A landscape with many valleys, sampled at points; each row gives a point and its height.
From any point a ball rolls to the lowest of the 2 points nearest to it. It stops when none of these is lower. Distance is the straight distance between rows; heights are no part of it.
q393: [-33   0 -10  10 -22   3  -7 -19 -25  17 -11 -17  18   5 -11   3   3  -2
  39  35  20  -7]  height 250
q123: [  1   9   8 -22  25   1   4  -9  29 -21  32   6 -31  -8 -26 -11  -8 -43
 -18   6   0 -21]  height 74
q454: [-17  18  -4 -17  -9 -13  -3   5  -3 -14   6  28  18  -9  -6 -17   7   9
 -10  11  43 -44]  height 657
q893: [ -1  -6 -24 -35  13  -2 -33  30 -12  -2   4   6  18  13  13   5  12  17
  10  12   8 -17]  height 173
q955: [  0 -39   4  12 -39 -35   2 -30 -23  11 -19   9   9  -3   4  -7  -9  45
   7   4   9  -6]  height 512
q428: [-15 -27  14  41 -23  -9  22 -29   9 -31  14  13 -29 -11  28  -2  24  12
 -10   3  -4   9]  height 370
q363: [ 22  21 -20  16 -15 -16  -4  45 -32  -3 -14 -19  11  -2   5 -18  10 -11
  17  19 -25 -22]  height 600
q251: [ -4 -21 -14  21  -8  34 -21 -24  -4   2  -2   0  -4  17 -42  12  -4 -13
 -17  29  14 -10]  height 175
q9: [-19  26 -24 -52  24  25   3  18  20  -4 -12 -22  25  16 -39 -26  -9  13
  -5  -5 -14  25]  height 561
q195: [  3 -29  12  30   1  -4  -7  -4  23  32   0   1 -26  13  40  18 -13  -6
   9 -50   6  51]  height 357
q35: [  1   7  10 -22   0 -31  -1 -26  28  22  -5 -11  -3  31  21  25   7  18
  19   7  49  25]  height 136
q14: [-18 -18  17 -31  -3 -36   5 -18  -3   3  -5   7   7   5  36   6  10  60
  18 -15  11  19]  height 396
q849: [-12  27 -49 -31  11  13 -12  40  18   8  -8  -5  37  12 -38 -24 -19   1
 -16  -9  10 -27]  height 708
q423: [ -2  37 -25 -35   2 -11  -2  15   9   0   2 -28   4   9   5 -13  16 -12
  18  27  -5   8]  height 33
q989: [-16 -21  17 -14  17  26  -7  -8  12 -35   9   8 -18   1  12  10  20  37
 -28 -32 -39  27]  height 535
q483: [ -6 -29   7   7  -2   7   3   1   7  -9   9  17  -6   0  24   9  27  39
 -30 -23  -9  19]  height 568
q897: [ 14 -42 -17  36 -27  -3 -16   3 -15   5 -13  -5  -5   7  20   3   6  11
  -8   8 -30  18]  height 693
q568: [-22   0 -11 -23 -16  19   4  15 -22  -4 -16 -16  17  11   1 -13  20  46
   7  12   1  21]  height 486
q527: [ 33   7  -9  41   2   4 -16  18   8  13  -2   1  -6  -4 -22  18  -4 -43
 -28  -9  -3 -24]  height 404
q236: [-19 -24   8  14  -5  15  14   2 -36   7  -6  -5   6 -10  17  -3  -2  40
  25  -8 -25  19]  height 376
q375: [-22 -28   5  20 -17  11  17 -20 -37   6  -6 -12   4  -8  -1  -4  -6  19
  29  27   3  12]  height 308
q722: [-24 -33   2  10  21  28 -21   7 -12  15  19   8  -8   6  21  29   5   5
  24  -2  -3  17]  height 280
q130: [  6  -8  -5 -25  42  34  -1  15   1 -10  17 -14 -14  -9 -19  -5 -27 -26
   8  -3 -37   0]  height 498
q874: [ -5  19  28  12  14  -4  20  15   3  -8  26  28 -17 -34  28 -18   9 -17
 -16 -33 -10 -13]  height 323
q572: [ 10  26 -30 -34  15  -2  -2   6   5   7 -19 -42  14  12 -16 -11 -18 -28
  28  17 -12   1]  height 79
q481: [ 10  28 -12  -2  -1  19   4  51 -10  -3  -8  -4  12   5   0 -11  29  27
 -23  -5  -8  -9]  height 242
q655: [  2   9  27  55 -13  -5  19  -4 -10  10   6  16  -8 -21   4   1   2 -21
   0  -7  17 -13]  height 381
q340: [-22  16   8 -25   7   1   4  -6  16 -23  31  33 -10   4   2  -4  25   2
 -24  13  36 -17]  height 629
q724: [ 11 -21   4  32  -1  -6 -39   0  16  47 -13  -8  -6  14  32  31 -15 -16
  20 -36   0  39]  height 336
q183: [ -9  31  -5 -27  19   2   9  15  12  -2  27 -13 -13   1  -2  -3  20 -24
   6  12   8   5]  height 73
q211: [ 33   8  -6  -9  30   9  -7   9  10  -7   8  24   0 -11 -26  -6 -13 -15
 -42  -9  -2 -31]  height 444
q728: [ 16   2   5   3 -23 -14  -3 -38  18  21 -21   3  10   9 -26  14  -2   1
 -23  15  44   1]  height 229
q843: [ 16  10  21  -9  21 -17  -5 -31  27  -8  21  20 -14 -17 -13  16 -22 -52
 -18  -6  17 -24]  height 137
q941: [ -8  31 -16 -23   5   5   2  32  -7  -7   0  18  25 -14 -37 -28 -18   4
 -14  -5  22 -41]  height 687
q775: [ 15  15   5  10 -10  -7  11  42 -24   0  -3  12  13 -12  27 -12  31  23
 -12  -2   1 -13]  height 294
q303: [ 18 -20 -15  36 -36  18 -38 -12 -10  25 -15   9  11   4 -25  41   7 -30
  -7   4   0 -32]  height 470
q598: [ -7  -1   6 -34  49  26  11 -11   7  -1  14 -14 -13   7 -21  12 -48 -28
  32  -1 -12  -3]  height 451
q287: [  2   9 -14  -7  -8   7  18 -22  14 -29  -2 -11  -7   8 -25 -27  -8 -21
 -26  33  -2  -1]  height 286
q436: [ 18  20  17  11  15   1  12  28   5 -13  26  29 -18 -23  -8 -12   6 -23
 -33 -21  -9 -35]  height 383
q420: [-12 -11  23   0  -3 -36  -4 -34  29  -4  16  25 -15   4  51  16  -3  -6
  14 -21  13   6]  height 269
q43: [  7 -23  19  39 -38 -32  20 -17 -13  -6 -15  17  -2  -5  12 -21  10  34
  -8  -1   9 -10]  height 573
q484: [  9   0 -13   5 -15   4 -12 -29  -5  29 -35  -8  38   0 -56   2 -36  -6
   2   8  29 -12]  height 310
q439: [-12 -18  25  -9   3 -33  -8 -17  12  -1  -2  22  -5 -20  64  -1 -17  10
  32 -45 -13  13]  height 222
q272: [-27  10 -16 -10   8  51  24  27  14  -8   5  -6  -3  20 -55 -25  -4   6
 -27   7   0   2]  height 278
q925: [  5 -15  12 -31  13  24  -6 -12   5 -34  -9 -13   2   1  -7  -2   6  49
 -29 -10 -31  29]  height 497
q511: [  5  18 -26   2   8   9   8  48 -29   0   1 -30  -3  -5 -14 -19   0 -23
  17  11 -37 -18]  height 557
q171: [ -4  15 -30 -15 -21  16   2  19  -7 -23 -22 -27  21  16 -13 -31   5  21
  -1  24 -22  14]  height 516
q244: [ -4   7  26 -17  20 -18  34 -32  16  25  -7 -16  -6  14  14  17 -19   4
  27  -5  37  28]  height 106
q273: [ 10 -47   7  17 -17 -38  -5 -39  -3  33 -10   1 -12  12  15   8 -28  31
  21 -25  -1  38]  height 413
q421: [  5   2  12 -23  26   1   7  -3  24 -36  34  -3 -31  -7   5  -3   6 -15
 -22   7 -30   6]  height 143
q495: [ -9  34 -37 -27  -3  18  15  32  13 -17 -22 -27  24   6 -31 -41 -12   7
 -11   7 -19  17]  height 541
q791: [  3   7   1 -35  30  30   2   9   0 -17   6 -21  -8   0 -19   0   4  13
  -5 -11 -44  22]  height 545
q790: [  4  23 -49  -5   7  29 -18  44   4  -3  -7  -6  14  16 -42 -12   1  -7
 -21  12  -1 -33]  height 723
q198: [ 41  -2  -3  15   0 -21 -15  -8   6  30 -22  -9  11   0   1  16 -18 -24
  14   4   4   7]  height 202
q923: [-12 -21  12   2  20  14  -3 -13  23 -30  37  13 -32  -5  20   6   4 -26
 -10  -8 -19   4]  height 196
q711: [ 45  -3  -8   2  20   2   3  -3  21  -8  -2  -5  -4  -5 -17  -7 -20 -11
 -43   0 -14  -3]  height 489
q949: [-16   0   9 -22  -3  14   1  -4 -16 -14 -23 -25  11   1   3  -3  19  59
   4   2 -36  39]  height 452
q583: [-18  -5 -15  10 -13  14 -26 -11  -1   3   8  -4   2  15 -13  16  15 -11
   8  28  26 -12]  height 214
q212: [ 28  13  20   2  -1 -16  -8 -42  26  13  -7  19   2 -11 -24  26 -13 -30
 -21  -4  29 -20]  height 184
q681: [ 34  -1 -19  35 -18   8 -38   9   4  17 -15  11   9  14 -24  24   7 -16
 -37   6  11 -25]  height 438
q425: [  2  20 -20  10 -38   1  -7 -33  17  26 -32 -16  25  15 -52  10  -6 -20
  -2  16  42 -12]  height 270
q137: [-22  34  -2 -24  11 -20   3  -6  23  -7  39   2 -24  -2  -3   4  12 -41
  25  14  24 -21]  height 120
q42: [ 23  17 -31 -16  20  -8 -20  18 -18  19 -15 -23  22  -7 -13   2 -30 -24
  23  10 -16 -25]  height 133
q672: [ 23   5 -12 -13   3 -21 -17   9  11  34 -18 -16   2  28  15  21   0  -1
  18   9  29  17]  height 163
q494: [ -9 -16  -4 -16   4  10 -17  18 -31 -23  10  10  20  -9   8 -14  -2  13
   8  20 -19 -24]  height 216
q953: [ 28 -37  -2  14 -26 -44 -15  -3   5  49 -18   3  -1  28  24  19 -16  28
  11 -28  -6  39]  height 377
q406: [ 25  10   6   7  -5 -32   2 -25   3   7 -14  -9  -1 -19  -3  -6 -19 -34
   9  16   3 -13]  height 258
q493: [-15  19  -4  19  -5  31  28  39 -30 -10  11  -8 -16  -4 -30 -24   7 -22
  12  13 -20 -25]  height 500
q519: [ -5  -3  28   5  20  -2  23 -25  -5  26  -1 -22 -17  -9  21  15 -18  -6
  45  -9   8  40]  height 151
q394: [ 26   2 -11  25 -35 -25   0  26 -29  19 -21 -21   9  -6  32 -15  16  12
  23  12 -16   6]  height 647
q30: [  8  10 -23 -16  11   2 -19  47   2  -6  13   2   1  12   5   3  31   2
 -28   6   2 -18]  height 204
q562: [  3  -6   4 -27  29  17   1 -27   5   0 -11  -6  18   3 -36   2 -54 -11
  17   2   6  -3]  height 403
q813: [ 17 -23 -12  19 -40 -24  -9   7 -25  -7 -21 -10   7  12  20  -8   6  10
   2  29 -16  -8]  height 684
q265: [-29 -39  -7  20  -9  17 -18  -2 -10   2  18   5 -11  16  16  28  23  14
  10  18  15   7]  height 251
q599: [ -7  12  -2   6  -6  45  33  21   2 -32 -16   1  11  15 -40 -24  12  30
 -38  -5  -3  13]  height 329
q210: [-19  -8  17 -26  -1 -18 -17   5  -5  10  10  23   7   3  37  12  19  32
  12  -9  23  -2]  height 369
q591: [-14  24 -14 -58  31  22  12  -2  26 -10  -5 -29  13  23 -20   3 -17   6
  17   4  -4  35]  height 581
q614: [  3   3  22 -11   4 -25   1   5  -2 -16   7  15  -6 -39  60 -18   6  10
  11 -33 -36   1]  height 146
q875: [-18  15   8   2 -17  20  48 -17  10 -31 -10  -2  10   3 -21 -32   8  32
 -34  10  16  19]  height 390
q678: [-26 -12  17  28   3  23  19   2 -10 -32  34  14 -27  -8   2  -6  13 -18
 -16   5 -12  -9]  height 265
q58: [-14  13  31  -1   1  -9  30   4  -8 -27  13  20  -6 -33  31 -11  25  24
  -5 -23 -21  -2]  height 243
q565: [-11  26  -5 -28  -4   3  38 -25  30 -42  -1 -11   1  -3 -14 -38   4   2
 -28  17  -7   7]  height 340
q584: [-15 -16  20  19 -22 -30   4 -47  21 -13  15  11 -21  -3  33  15  19 -11
  -1   3  27   6]  height 306
q204: [ -9 -10   5  41  10  24 -38   5   9  24  22  18 -19 -17  12  32  -3 -49
   0 -35  -5  -3]  height 333
q621: [ -7 -10 -19   6   2  35   9  -3   3 -19   7   3  -2  14 -42 -13  -9 -11
 -22  20   1 -17]  height 228
q149: [-10  -2  12 -15   6   0   6   5 -40 -16   3   3  16 -27  22 -20   3  24
  29   5 -25  -9]  height 282
q624: [  3  26   6 -12  -1 -21   2  21  -6  19   2   5  19 -10  20   1  26  23
   7  -5  35  -5]  height 342
q482: [  4  17  13   8   8  -3  23  -3 -14  14  -6 -19  -1 -18  14  -3  -4 -11
  28   2 -10  22]  height 215
q544: [-10  29  21 -20  18 -20 -18 -11  20   6  29  17 -12   3  15  39  12 -35
  20  -2  33 -17]  height 164
q717: [-11   9  14  43  -4  16  12  24 -32   4   9  12  -7 -16 -18   8   5 -27
  10  10   1 -30]  height 436
q367: [-12 -21   0  26  13  20 -32  15   2  16  21  11 -21  10  30  28   9 -26
  10 -22 -10  29]  height 307
q661: [ 18  -2   5 -13   4  -4 -13 -39  -8  16 -29   1  24  -3 -34  15 -53 -10
  26   4  20 -15]  height 358
q613: [ 10  27  -3 -29  -2 -29  13   9   4 -17   0 -19   4  -4  34 -14  30  12
   0  11 -10  10]  height 82
q239: [-14 -43  19   5 -20 -42  -2 -38 -24  21  -6  17  -2  10  13  16 -17  24
  37  -6   8  13]  height 458
q699: [ 15  28  15  25  -9 -18  18 -14 -15  23 -11   1   7 -31 -15  -6 -18 -17
   5   4  21 -17]  height 320
q305: [  1 -11  13   0   0  10   5  -8  13 -22  12  31  -2   6   3   2  19  26
 -45   0  17 -14]  height 601
q186: [  6  14  12  -4  -1 -11  22   2  -5 -14  -9 -29  -7 -16  29 -15  15   4
  10  -2 -44  25]  height 158
q657: [-12 -19  24  48 -19  12  38  -7 -18 -38  -1  16  -6  -3   3  -8  12   3
 -17   1   0 -12]  height 359
q752: [ 14   2  -8  14  27  11 -30  24  -2  21  14  17 -14 -12  -8  29 -19 -49
   0 -25  -8 -20]  height 364
q182: [ 31 -20   2  12  -7 -34 -34   9   9  58 -10   9   5  19  25  39  -4  11
   9 -31  15  21]  height 356
q17: [  2 -49   7  54 -35 -12   7  -9 -19   4 -11  12 -13  -4  21 -12  -2  29
  -7 -22 -16  11]  height 642

For each start below, name the point where the ball stops.
q813 -> q244
q655 -> q244
q661 -> q123
q897 -> q724
q14 -> q893

Call two points neighbours if one is among the 2 nearest of the other. Go from one point of each pair to the other, from neighbour to neighbour, staying as low as possible. Name the highest point that can't be avoided.
q614 / q949 -> q791
q724 / q893 -> q236
q244 / q423 -> q482
q614 / q123 -> q428
q251 / q724 -> q195
